Each row is a point on a tangle of strands that fork, close into loops and nearly touch. The rows are in no order.
In the rows, zero is written as 128.
Points whose rows are less than 82.1 apart are linked; no others are. Some points are linked to none.
(1224): [147,125,150,128,94,123,99,136,138,97,87,99,122,116,154,125,113,156,117,120,138]
(1253): [149,135,108,151,118,135,176,99,117,182,148,149,169,105,111,139,138,108,134,124,132]
(795): [153,127,167,148,112,133,72,121,107,150,111,113,102,147,152,142,143,112,141,182,123]
(2283): [120,113,111,76,117,126,181,156,149,136,147,131,160,155,135,166,139,120,69,112,127]
(870): [124,170,183,129,145,107,114,123,154,152,141,147,93,174,111,133,105,137,151,139,143]
(932): [141,145,114,131,101,109,105,155,179,130,112,157,74,159,123,129,110,130,135,104,145]
(1511): [172,100,152,108,117,129,183,107,126,148,138,129,172,128,112,170,155,101,150,149,100]
(64): [97,143,90,135,145,120,103,147,148,133,124,154,66,125,123,85,111,106,97,128,129]
(1018): [97,110,94,73,159,135,141,128,86,110,154,113,133,119,113,124,144,113,93,154,133]
(1657): [68,174,74,114,125,157,105,148,138,101,132,163,98,114,101,85,113,206,126,98,133]
(1318): [127,150,110,71,146,165,132,132,147,112,120,103,128,105,57,94,136,144,100,114,127]
(1686): [113,136,145,119,122,158,81,145,132,107,135,95,109,135,128,98,143,166,113,114,122]
(71): [152,119,164,125,115,118,146,151,116,152,160,160,156,181,137,183,135,139,160,128,140]
(1070): [110,149,110,203,107,137,74,143,125,90,99,163,86,121,174,80,135,155,131,115,118]
(538): [127,86,117,85,133,126,168,125,150,148,125,95,139,120,159,128,145,65,76,143,96]
(2618): [160,142,97,95,77,149,115,156,172,148,80,109,107,137,126,128,131,138,88,111,136]
(1967): [144,122,124,169,134,113,132,133,141,168,164,173,131,148,108,134,124,102,182,105,144]
(1051): [119,159,163,163,119,129,118,122,115,169,131,139,136,135,133,116,136,140,100,141,133]
(1598): [139,133,138,197,146,135,93,118,143,106,116,106,79,100,126,80,110,104,140,114,104]
(1092): [106,117,83,120,140,130,107,161,119,116,129,128,70,135,153,95,128,128,99,132,134]
(1450): [146,97,153,167,172,146,136,123,118,104,155,82,130,120,153,118,121,107,149,105,106]
(1551): [142,106,100,144,110,127,89,149,130,89,85,116,109,121,153,121,127,148,147,125,133]
(619): [162,140,205,150,113,105,122,65,181,162,101,102,131,121,158,128,113,114,124,153,106]
(247): [128,107,92,132,141,147,152,133,119,103,135,100,135,85,121,117,130,140,126,87,127]
(329): [110,127,114,184,123,122,128,156,168,105,92,101,117,97,170,87,101,136,102,88,114]
(1189): [130,138,127,109,129,111,95,103,126,149,104,141,89,137,117,111,117,89,107,189,129]
(1869): [145,114,138,102,120,96,150,53,161,173,107,140,137,96,107,130,122,64,164,162,108]
(755): [120,108,147,149,135,105,114,144,102,148,166,131,123,168,177,144,137,99,111,151,132]
(2144): [150,123,137,78,113,119,165,132,126,127,111,124,174,145,113,175,143,135,118,118,142]
(660): [127,137,146,167,135,162,84,142,138,127,130,94,90,141,141,90,139,131,106,128,103]
(1877): [95,129,124,83,150,61,159,103,173,141,118,127,130,105,146,120,91,92,93,149,141]
(1397): [123,168,145,124,142,112,131,107,153,120,82,99,116,88,86,74,109,134,84,122,115]
(1789): [144,133,124,186,103,145,150,142,151,128,120,118,147,113,154,128,112,147,126,74,124]
(633): [96,115,133,86,160,88,187,85,172,136,117,113,129,93,123,124,99,84,117,144,99]
(1547): [142,153,160,200,107,145,135,89,115,166,115,145,168,98,129,112,128,117,120,118,112]
(696): [103,161,156,118,148,143,114,150,108,151,161,133,107,164,113,112,147,141,103,132,127]
(269): [154,143,115,105,144,163,130,162,156,133,171,119,108,154,72,100,142,126,115,95,110]
(2195): [180,130,149,115,103,127,124,112,163,145,85,99,142,126,138,135,137,115,117,135,126]
(128): [139,128,150,166,142,105,100,101,179,144,120,125,75,134,162,110,110,90,135,146,113]
(1922): [92,136,102,122,139,117,177,151,143,135,152,133,149,125,122,121,98,134,106,86,134]
(1050): [157,105,194,127,118,119,150,119,121,128,115,118,177,133,163,187,134,136,172,130,133]
(846): [137,129,107,220,122,137,119,117,113,175,138,155,132,141,150,111,135,117,146,129,142]
(2056): [145,127,127,138,102,96,116,118,185,119,68,107,97,99,161,118,106,99,104,139,127]
(1574): [128,122,180,136,145,74,98,123,142,154,130,153,118,181,150,157,111,110,173,159,149]
(973): [108,116,144,120,160,92,139,113,84,132,145,155,137,125,118,176,111,110,171,175,157]
(769): [93,108,86,128,131,116,150,177,166,96,142,108,113,125,152,102,113,158,106,80,121]
(2134): [67,113,88,93,165,131,145,147,105,111,150,105,113,102,101,99,113,118,98,125,136]
(2124): [95,113,83,67,127,129,122,120,70,104,108,123,129,119,112,135,148,129,96,184,154]
(1673): [161,95,97,54,144,180,114,155,126,74,156,129,143,146,69,145,184,152,142,117,118]
(1135): [104,107,73,132,131,140,120,154,107,108,137,120,113,105,142,109,123,139,122,105,128]
(2152): [127,122,174,116,169,142,154,134,99,137,185,123,138,145,111,141,143,106,156,128,97]
(1411): [194,113,127,101,132,140,172,133,180,107,154,119,139,133,97,156,123,104,153,80,88]
(2507): [150,127,136,126,166,131,135,130,183,145,159,107,98,126,112,102,111,84,131,112,93]
(374): [145,84,97,126,127,189,124,177,95,85,167,118,156,138,143,127,162,170,149,73,124]
(1781): [123,144,130,162,154,146,93,118,136,84,108,109,80,87,103,94,108,136,161,115,117]
(2062): [110,167,106,173,67,158,102,148,109,136,94,173,141,115,138,120,144,181,119,105,143]
(76): [114,150,161,119,135,131,187,94,149,147,119,109,165,107,108,118,102,133,115,98,127]
(340): [120,144,186,101,131,109,179,83,158,156,137,131,162,113,98,149,100,118,148,118,126]
(439): [129,94,77,139,134,150,161,137,70,98,127,116,159,100,154,146,159,144,129,117,128]
(2341): [147,135,145,101,144,166,123,124,141,134,124,73,130,116,110,99,141,124,80,139,92]
(1893): [115,128,109,106,123,138,129,144,118,144,141,118,117,132,122,110,139,126,70,130,121]
(1102): [137,129,151,150,93,151,103,168,125,149,124,116,134,161,181,128,145,161,96,104,133]
(2420): [170,135,112,152,128,161,172,109,132,164,163,139,153,107,72,122,139,103,144,103,101]
(1389): [129,114,183,85,168,112,122,165,139,74,172,102,110,166,152,161,107,145,143,112,128]
(1855): [72,121,87,139,133,97,131,139,104,76,106,138,127,97,165,116,90,152,147,118,146]
(1270): [124,109,76,126,109,185,117,184,101,105,168,154,132,161,134,141,160,185,143,83,120]
(2042): [146,132,133,59,133,130,107,134,148,72,130,100,113,135,77,139,113,152,149,117,147]
(1314): [127,155,109,191,109,117,105,120,169,125,86,159,103,120,142,106,105,127,115,116,152]
(631): [139,143,138,84,163,159,124,127,159,103,130,65,124,96,80,89,124,146,74,109,107]
(2477): [113,170,89,148,86,166,120,139,131,122,107,133,126,114,110,107,143,193,120,101,139]
(2574): [118,109,157,153,136,156,164,128,125,170,146,93,167,137,174,106,139,102,64,141,106]
(509): [136,120,211,141,125,91,123,94,112,166,116,142,167,157,143,163,117,127,169,161,137]
(1599): [129,129,96,177,124,111,131,126,143,176,138,161,128,137,140,117,123,94,144,109,130]
(993): [95,104,123,88,150,138,85,149,80,60,149,122,99,146,124,142,126,191,182,134,127]
(704): [169,101,112,86,133,170,115,170,148,119,166,131,98,160,84,122,159,114,131,114,96]
(1534): [133,105,144,89,124,125,151,117,126,139,121,109,142,145,156,152,148,99,90,152,113]
(1425): [128,109,103,116,112,86,150,132,186,187,162,153,139,149,160,132,133,79,119,121,132]
(2183): [169,90,108,131,137,197,114,159,103,78,143,100,154,116,118,121,174,154,174,104,108]
(590): [170,119,148,126,124,155,127,116,83,133,129,143,147,126,64,149,146,127,191,150,128]
(1478): [100,113,118,115,149,111,152,180,146,90,169,107,122,149,141,133,99,145,115,74,139]
(2098): [109,134,149,109,164,140,119,117,116,108,123,94,105,100,105,95,116,110,120,145,105]
(892): [135,121,120,160,112,110,161,108,125,164,122,123,170,124,169,137,135,110,102,144,137]
(2239): [102,131,181,125,149,143,84,148,97,104,153,116,104,164,141,135,132,166,141,154,137]
(2286): [153,94,87,171,122,164,179,129,91,123,119,99,174,98,177,171,148,140,131,104,135]
(1219): [164,129,121,160,140,166,117,105,84,118,120,121,115,98,71,108,138,110,192,130,113]
(105): [98,108,97,129,155,93,151,123,91,91,125,148,124,112,123,143,97,120,179,131,161]
(1065): [176,144,128,108,110,161,170,133,138,185,158,150,157,134,67,145,153,98,131,107,115]
(1204): [167,118,90,112,113,170,131,124,136,129,92,71,150,94,122,113,166,129,84,132,111]
(2173): [137,89,110,88,115,97,150,102,148,164,119,133,113,120,133,137,145,56,113,178,106]
(626): [71,113,135,133,148,108,120,141,94,148,157,138,129,163,184,124,124,110,88,159,145]
(1976): [128,136,139,117,151,119,182,104,153,119,135,112,149,77,88,118,93,110,138,98,112]
(43): [124,84,135,146,171,149,126,142,75,83,162,91,128,118,144,124,134,127,167,119,101]
(2509): [160,88,138,126,140,117,128,160,120,123,160,157,122,169,132,163,146,97,179,130,110]
(1735): [87,163,151,134,161,73,122,100,154,183,160,160,132,139,146,102,110,100,89,143,143]
(2491): [97,122,130,71,162,108,190,96,146,134,153,99,145,110,102,120,113,91,92,127,107]
(1373): [129,123,132,88,132,70,98,101,127,155,108,139,80,159,123,143,144,85,115,213,144]
(65): [181,85,144,129,120,111,142,126,132,130,113,111,140,133,176,171,148,89,142,171,114]
(1094): [147,122,127,136,160,141,124,86,96,109,114,110,126,80,90,114,123,94,174,153,108]
(1293): [78,117,99,104,147,104,144,148,99,135,143,133,130,149,155,140,119,119,84,143,134]
(1278): [129,113,133,125,116,115,140,155,77,125,150,172,161,183,120,188,145,146,166,121,150]
(1073): [115,128,95,143,127,123,147,105,102,96,105,141,155,69,122,132,111,156,151,108,150]
(2294): [125,178,156,159,115,88,103,134,201,143,130,152,96,180,157,124,100,142,124,111,148]
(2346): [135,167,152,152,147,120,101,133,158,121,142,145,79,152,104,114,108,133,165,117,126]
(1162): [94,142,114,124,111,144,134,124,77,143,123,142,149,126,131,134,140,153,114,137,156]
(1449): [147,127,80,192,96,156,137,144,118,148,123,139,141,117,158,132,136,132,125,94,126]
(427): [112,138,163,72,141,111,149,71,143,180,138,133,139,114,84,125,127,83,119,170,114]
(2087): [186,104,90,111,139,149,149,150,150,86,142,124,125,127,100,150,152,119,148,89,105]
(1867): [136,150,165,80,103,91,174,96,153,165,115,135,175,120,104,166,106,133,119,120,145]
(1743): [108,137,114,91,94,131,105,177,152,116,116,121,118,168,150,131,131,178,75,115,148]
(1972): [135,104,76,89,118,135,159,124,104,178,137,138,149,131,155,143,167,67,57,183,130]
(59): [153,101,90,160,93,109,132,167,158,132,121,130,124,151,180,136,114,100,133,98,137]
(623): [162,154,123,111,121,168,81,117,129,100,106,102,110,113,65,114,135,180,179,113,125]
(2481): [176,132,119,83,128,151,151,136,125,140,166,148,148,159,63,160,163,119,146,111,123]
(2274): [140,142,118,142,116,97,104,153,201,171,135,146,92,171,154,119,109,123,109,107,145]
(1685): [138,87,133,162,162,97,104,159,125,135,163,151,110,172,165,154,137,98,176,145,128]
(1048): [96,142,103,174,140,121,129,140,120,78,113,144,125,91,144,110,85,162,165,83,140]
(617): [179,85,119,86,122,127,181,127,133,108,131,133,173,131,128,191,154,101,151,127,105]
(1689): [151,123,133,184,109,124,152,69,142,194,106,122,171,102,169,133,152,104,117,158,127]
(2105): [132,88,156,149,139,96,114,136,105,142,146,133,127,176,194,155,130,89,160,174,123]
(1068): [152,124,136,92,143,120,147,103,200,155,128,122,100,105,106,115,112,75,146,110,85]
(1164): [131,111,116,141,117,104,124,108,110,146,100,109,132,126,179,128,122,113,103,156,133]
(136): [148,133,192,151,124,96,142,96,118,138,105,132,184,126,137,168,111,127,176,124,142]
(691): [132,119,80,138,117,114,124,140,196,186,145,150,110,160,162,113,122,91,110,115,134]
(1681): [138,133,195,154,134,166,102,138,82,139,149,126,153,162,131,146,150,160,152,136,124]
(2446): [155,106,117,43,148,124,150,120,157,71,104,99,142,99,82,150,120,122,131,119,128]
(1850): [147,136,165,114,151,170,103,119,66,124,146,129,143,142,67,144,164,145,168,147,108]
(15): [169,99,132,96,117,117,170,135,168,118,127,128,156,131,117,168,113,113,159,103,119]
(823): [115,126,166,83,137,118,177,92,145,165,154,109,159,118,109,120,132,97,101,139,105]
(1966): [114,136,82,185,106,149,79,160,116,126,109,141,70,125,163,90,142,139,118,118,128]
(789): [115,101,138,165,151,145,135,141,97,154,166,98,148,140,191,122,150,104,92,136,100]
(2146): [148,143,154,115,147,145,110,124,128,147,137,105,107,129,92,93,138,100,112,143,97]
(2037): [141,125,195,152,109,106,113,76,148,167,109,131,155,135,148,146,131,114,141,166,129]
(2000): [145,108,99,136,154,125,162,129,140,127,140,122,126,82,96,104,111,105,136,101,109]
(773): [84,106,97,115,152,89,176,132,121,142,146,139,139,121,156,152,97,107,102,134,157]
(177): [138,162,120,185,122,171,152,135,122,109,120,123,150,94,105,101,123,182,142,59,116]
(976): [144,90,125,103,141,128,149,114,149,131,99,72,129,105,149,110,120,86,77,153,96]
(1261): [93,159,128,138,110,112,175,133,137,147,128,153,153,130,126,135,102,159,97,86,162]
(1384): [115,194,149,106,131,135,123,104,139,133,92,117,131,94,76,104,111,143,76,139,139]
(1110): [163,146,189,154,126,145,89,99,103,148,123,104,132,135,126,120,138,127,120,158,110]
(178): [89,147,91,119,109,162,88,114,75,120,131,167,118,106,73,115,140,182,163,138,130]
(515): [78,137,78,106,128,147,117,133,116,82,123,148,118,83,98,88,114,192,136,106,139]
(620): [175,108,146,130,129,148,172,109,147,165,172,133,156,133,123,146,151,87,154,122,82]
(827): [82,153,136,125,137,115,112,133,135,97,122,124,93,129,129,117,102,155,104,119,145]
(1609): [126,126,107,97,87,121,112,185,151,135,115,144,115,181,142,162,116,149,113,116,153]
(454): [134,102,93,204,115,131,141,135,99,124,125,128,145,114,173,135,134,115,148,116,134]
(389): [139,158,149,121,131,95,134,97,169,158,100,132,119,115,106,127,88,100,137,140,142]
(2175): [123,134,105,161,125,135,168,111,112,158,120,129,163,86,130,114,124,112,110,125,126]
(530): [90,164,141,182,92,111,105,129,113,136,115,205,114,155,147,132,131,175,153,121,153]
(209): [112,124,153,151,138,139,167,146,136,151,177,87,163,137,157,102,139,118,71,96,108]
(21): [175,103,139,131,105,124,169,117,184,167,156,142,151,142,136,162,127,89,169,94,92]
(407): [107,170,176,134,130,70,92,124,179,153,137,154,91,192,148,140,104,138,143,143,169]
(2272): [127,112,115,92,154,121,122,142,114,114,133,131,96,137,118,147,121,106,124,146,130]
(922): [91,179,87,164,126,142,86,116,100,113,114,187,77,96,94,79,141,149,122,150,137]
(1932): [77,143,121,140,102,131,122,145,116,134,135,158,134,149,155,134,125,166,94,123,157]
(2452): [169,109,117,52,147,177,123,119,109,89,136,110,158,113,52,133,177,147,151,114,127]
(2169): [107,106,45,68,109,121,128,146,88,104,111,141,131,117,129,141,155,131,96,153,167]
(984): [108,131,111,136,141,109,134,155,174,103,109,97,106,125,156,107,90,135,85,95,138]
(768): [176,118,134,79,109,169,78,154,144,92,134,96,105,148,94,133,170,147,140,135,113]
(670): [97,150,141,162,143,146,146,135,117,160,183,125,140,143,153,93,120,124,91,108,125]
(771): [138,133,166,143,94,134,129,139,125,146,122,120,163,163,169,159,130,155,101,114,153]
(1161): [140,104,166,144,161,141,159,117,114,118,171,124,145,118,131,127,122,100,150,116,80]
(1652): [131,87,132,128,168,110,124,140,86,82,162,111,135,130,133,156,133,117,182,134,119]
(2417): [139,129,146,117,123,153,113,126,137,98,116,78,135,116,115,125,127,160,113,107,132]
(972): [136,117,152,151,159,94,120,142,150,150,172,155,115,181,154,135,105,108,165,132,141]
(766): [124,111,133,99,156,101,174,103,72,131,142,146,163,112,107,167,132,90,180,164,128]
(1275): [150,114,147,83,137,81,117,108,164,144,103,122,93,154,130,160,124,77,147,192,131]
(1958): [149,103,130,135,110,116,131,119,155,129,87,83,123,84,170,113,120,90,105,146,98]
(418): [142,145,136,90,139,141,126,150,159,96,147,118,110,136,85,124,122,135,138,102,126]
(1675): [149,111,138,65,107,105,121,123,111,106,95,102,130,133,139,161,155,121,95,181,152]
(2571): [108,101,133,175,154,135,125,130,105,141,157,101,117,121,164,94,129,89,110,134,112]
(2600): [150,116,196,84,143,125,124,125,89,91,137,100,154,142,128,163,146,137,137,160,133]
(936): [171,104,146,151,122,153,82,135,96,140,133,111,117,144,152,142,174,112,132,160,102]
(37): [84,142,117,127,140,79,156,111,170,185,158,144,153,140,157,100,99,85,76,121,140]
(1617): [122,90,124,95,115,116,158,128,107,161,136,123,164,139,171,162,149,93,63,178,133]
(461): [103,118,72,129,114,165,151,166,93,113,161,146,152,142,123,135,146,162,135,82,139]
(1964): [73,166,142,134,107,102,122,147,127,108,112,142,139,128,149,123,106,179,110,113,155]
(982): [140,125,132,86,119,147,106,137,128,106,104,93,123,127,134,137,160,141,88,167,124]
(2053): [121,145,146,134,93,108,151,120,138,143,106,144,162,146,155,152,107,158,106,104,161]
(1945): [152,87,160,118,109,93,142,101,156,166,132,125,143,143,174,159,152,75,129,183,104]
(2515): [151,145,173,139,130,98,107,78,200,165,110,127,106,145,153,115,119,91,115,158,126]
(1085): [130,114,156,135,125,100,130,120,136,125,107,127,122,130,161,137,100,110,135,136,141]
(1718): [88,169,171,154,149,132,94,127,117,157,151,136,105,156,141,97,123,122,97,152,135]
(2524): [62,112,100,124,146,110,123,129,74,82,134,135,126,103,128,136,109,158,172,133,147]
(125): [82,169,54,146,91,159,110,145,126,111,106,170,115,105,114,80,133,199,107,95,120]
(1096): [146,129,130,105,109,166,123,118,86,107,103,113,160,119,108,141,167,168,119,129,143]
(1699): [118,105,74,122,87,119,97,156,112,96,88,119,104,125,161,135,121,153,119,144,157]
(116): [93,136,95,140,135,128,113,121,77,130,127,138,117,113,118,112,125,125,128,152,142]
(1030): [108,136,88,142,121,131,131,132,119,84,111,148,130,99,95,115,102,171,163,94,152]
(2397): [130,114,110,109,141,120,187,104,85,137,129,139,173,117,116,179,148,112,141,147,131]
(393): [158,135,104,131,126,153,122,120,101,128,119,148,128,103,65,135,151,119,166,135,125]
(1359): [101,157,123,159,110,104,152,97,102,119,93,155,164,93,130,139,96,147,142,117,162]
(569): [173,136,137,201,110,131,142,80,138,193,102,128,156,88,156,112,126,111,123,118,113]
(885): [97,172,89,162,111,160,91,114,88,99,115,189,116,95,94,96,131,168,157,127,133]
(2266): [111,149,119,159,121,149,103,115,76,131,113,137,132,91,100,97,134,154,123,137,124]
(1918): [140,130,120,153,154,124,124,135,176,111,132,105,83,106,112,85,95,98,148,111,103]
(1797): [74,166,111,131,135,147,63,134,84,119,120,168,81,116,117,97,135,151,127,161,123]
(1649): [122,117,120,125,164,131,107,106,111,89,106,105,98,94,97,101,106,124,161,143,115]
(2308): [121,126,99,144,111,119,100,122,126,147,86,137,109,122,161,105,133,96,75,166,138]
(2376): [124,143,127,181,122,133,139,140,162,106,134,117,140,113,120,107,94,165,144,58,116]
(2159): [139,157,152,164,163,95,122,113,181,132,134,140,68,146,137,100,95,103,166,130,124]
(242): [115,121,136,106,134,83,126,114,100,128,104,140,126,136,132,145,109,112,150,158,159]
(578): [130,102,153,71,110,72,132,97,168,154,110,129,130,144,161,171,126,88,125,181,114]
(2303): [158,112,106,53,145,151,161,133,141,89,144,117,144,110,60,136,144,127,141,114,128]
(322): [139,119,203,111,112,139,134,118,100,115,125,103,171,150,157,176,130,158,136,136,134]
(414): [123,153,141,171,139,112,117,102,161,144,113,128,100,115,139,81,109,91,106,143,113]
(12): [113,165,135,160,106,161,128,135,116,124,131,141,143,125,108,98,120,179,130,93,127]
(2501): [153,147,201,178,115,145,96,113,109,158,122,129,148,164,142,150,140,134,146,135,127]
(778): [134,123,169,110,120,139,100,118,75,107,116,99,150,119,114,140,142,155,140,152,131]
(16): [65,156,136,103,138,135,75,115,66,94,132,154,102,116,114,101,142,177,144,173,136]
(8): [89,151,123,166,102,124,130,119,104,124,109,182,141,126,139,142,112,167,164,110,157]
(570): [148,127,142,101,116,129,156,146,126,133,175,141,148,175,101,176,147,127,137,111,113]
(1763): [108,138,86,139,120,148,160,159,116,145,140,126,149,131,110,116,128,156,107,76,136]
(1303): [131,138,150,141,98,108,108,104,98,117,65,139,129,110,131,154,124,143,142,159,159]
(1054): [171,106,102,78,137,164,122,163,118,110,160,148,127,162,64,163,173,114,153,123,106]
(341): [86,138,115,123,144,83,143,127,182,129,112,128,106,110,157,101,84,116,81,127,148]
(270): [81,141,128,83,142,155,67,115,83,68,136,126,112,107,103,106,136,209,160,152,136]
(1744): [107,122,121,175,155,139,97,144,128,155,149,112,81,141,155,80,130,98,94,130,115]
(183): [156,113,138,50,111,124,121,134,116,98,115,113,142,137,112,169,148,149,123,140,146]
(1563): [114,102,141,100,156,110,141,170,122,91,174,132,126,161,140,164,108,139,143,91,146]
(1592): [103,170,112,129,128,96,104,131,173,128,100,149,62,133,107,94,105,123,101,143,148]
(1186): [127,138,118,147,123,114,88,107,145,163,113,142,82,148,157,102,134,72,90,180,131]
(1880): [95,162,144,188,150,121,99,113,138,130,105,140,87,106,138,59,121,125,82,135,129]
(1857): [139,142,138,67,110,104,191,113,132,164,132,160,173,143,102,188,132,130,115,135,151]
(1091): [119,123,171,113,145,134,165,144,108,154,191,139,167,155,101,154,129,133,131,119,116]
(1621): [129,103,47,100,92,123,130,144,115,109,72,127,117,106,142,156,135,143,97,142,164]
(2429): [160,115,115,157,112,155,176,140,104,140,136,129,179,124,147,169,157,142,130,112,124]
(1727): [183,116,93,129,105,175,157,142,120,115,125,115,168,119,120,158,152,154,141,94,133]
(1075): [180,92,103,126,115,175,137,145,128,90,130,89,139,108,107,135,158,133,145,98,108]
(1153): [105,154,138,164,136,83,103,116,132,183,138,164,134,159,162,106,119,107,108,155,141]
(831): [140,132,100,113,93,98,110,162,150,136,111,172,96,181,131,156,117,139,159,117,165]
(501): [117,132,148,96,138,105,139,66,169,168,136,141,111,106,97,105,120,75,151,180,94]
(2381): [86,126,129,174,145,99,105,123,127,181,160,141,132,157,193,106,125,106,71,152,136]
(1871): [158,123,177,126,123,178,81,143,70,120,152,113,140,153,99,153,170,160,158,152,125]
(1222): [92,106,110,125,159,76,181,113,113,108,144,127,148,103,140,150,85,108,147,127,144]
(780): [124,144,129,199,119,115,102,138,139,131,123,156,100,140,145,120,105,131,151,103,138]
(224): [117,138,129,156,117,144,97,152,99,125,144,152,122,144,123,141,139,162,167,135,138]
(2480): [167,119,146,120,111,122,165,107,208,168,131,125,131,122,108,129,124,88,158,104,100]
(288): [94,202,136,91,124,122,128,118,173,119,100,127,104,123,76,92,103,158,93,125,140]
(1250): [88,109,115,76,143,143,80,125,102,51,123,104,116,123,123,122,116,193,151,136,137]
(119): [130,131,90,168,113,165,113,116,58,122,94,141,132,87,117,110,164,160,153,145,123]
(1402): [138,117,101,133,122,176,99,115,84,91,99,113,122,84,100,111,146,159,162,140,126]
(92): [88,170,134,206,123,116,94,126,139,98,103,150,90,105,161,78,115,141,102,113,118]
(1107): [118,160,131,210,80,135,101,123,106,119,95,192,123,125,153,119,138,179,143,101,133]
(257): [158,89,139,137,135,103,136,117,130,121,112,97,123,120,149,153,117,90,156,142,108]
(2304): [120,112,175,106,137,124,93,166,117,76,149,102,108,170,150,147,128,155,162,137,113]
(1643): [134,131,109,123,114,122,171,141,99,129,136,158,172,141,116,189,138,135,159,130,150]
(61): [132,135,121,190,132,125,132,143,149,125,154,162,120,138,124,127,93,121,193,94,127]
(533): [120,176,104,81,127,141,98,134,161,109,103,125,106,119,64,86,127,161,98,107,140]
(2506): [135,171,155,212,111,150,103,108,110,189,136,150,148,135,128,104,142,127,109,134,126]
(122): [117,100,123,87,176,136,115,143,78,66,159,117,123,131,111,146,139,142,178,134,121]
(1826): [137,130,118,75,135,117,133,114,145,73,90,106,127,101,97,130,113,155,134,126,155]
(387): [131,143,120,115,92,117,113,159,175,131,94,119,104,135,150,120,127,144,63,125,147]
(90): [135,138,127,175,116,110,106,125,170,102,63,125,102,90,151,103,108,125,98,106,128]
(1136): [100,134,154,88,157,144,89,151,112,109,158,108,97,157,125,111,137,150,114,126,126]
(2096): [191,129,115,93,86,141,139,138,158,135,92,100,143,127,116,141,144,135,111,117,126]

A piece is all that can be reached along the links. How many separate loops has the piece of each point below (a circle has one, a figure eight two, a Y none), and how many tips (points with one link)?
(846): loops 3, tips 6
(972): loops 1, tips 4
(1102): loops 0, tips 4
(778): loops 0, tips 4
(982): loops 0, tips 2
(116): loops 0, tips 2

A tip is a point with one link. Name the tips that can be reached along the links from each point below, in the order of the rows.
(8): (1574), (2509), (454), (37)
(1850): (1397), (439), (1102), (936)
(2515): (2195), (1425), (1966), (1096)
(1092): (982), (1592)
(116): (827), (1402)

How many points has the smallest loop of links through each point below? Write 0 if it is on no loop.
(1673): 10
(1278): 16
(8): 11
(257): 11
(1699): 0
(2429): 0
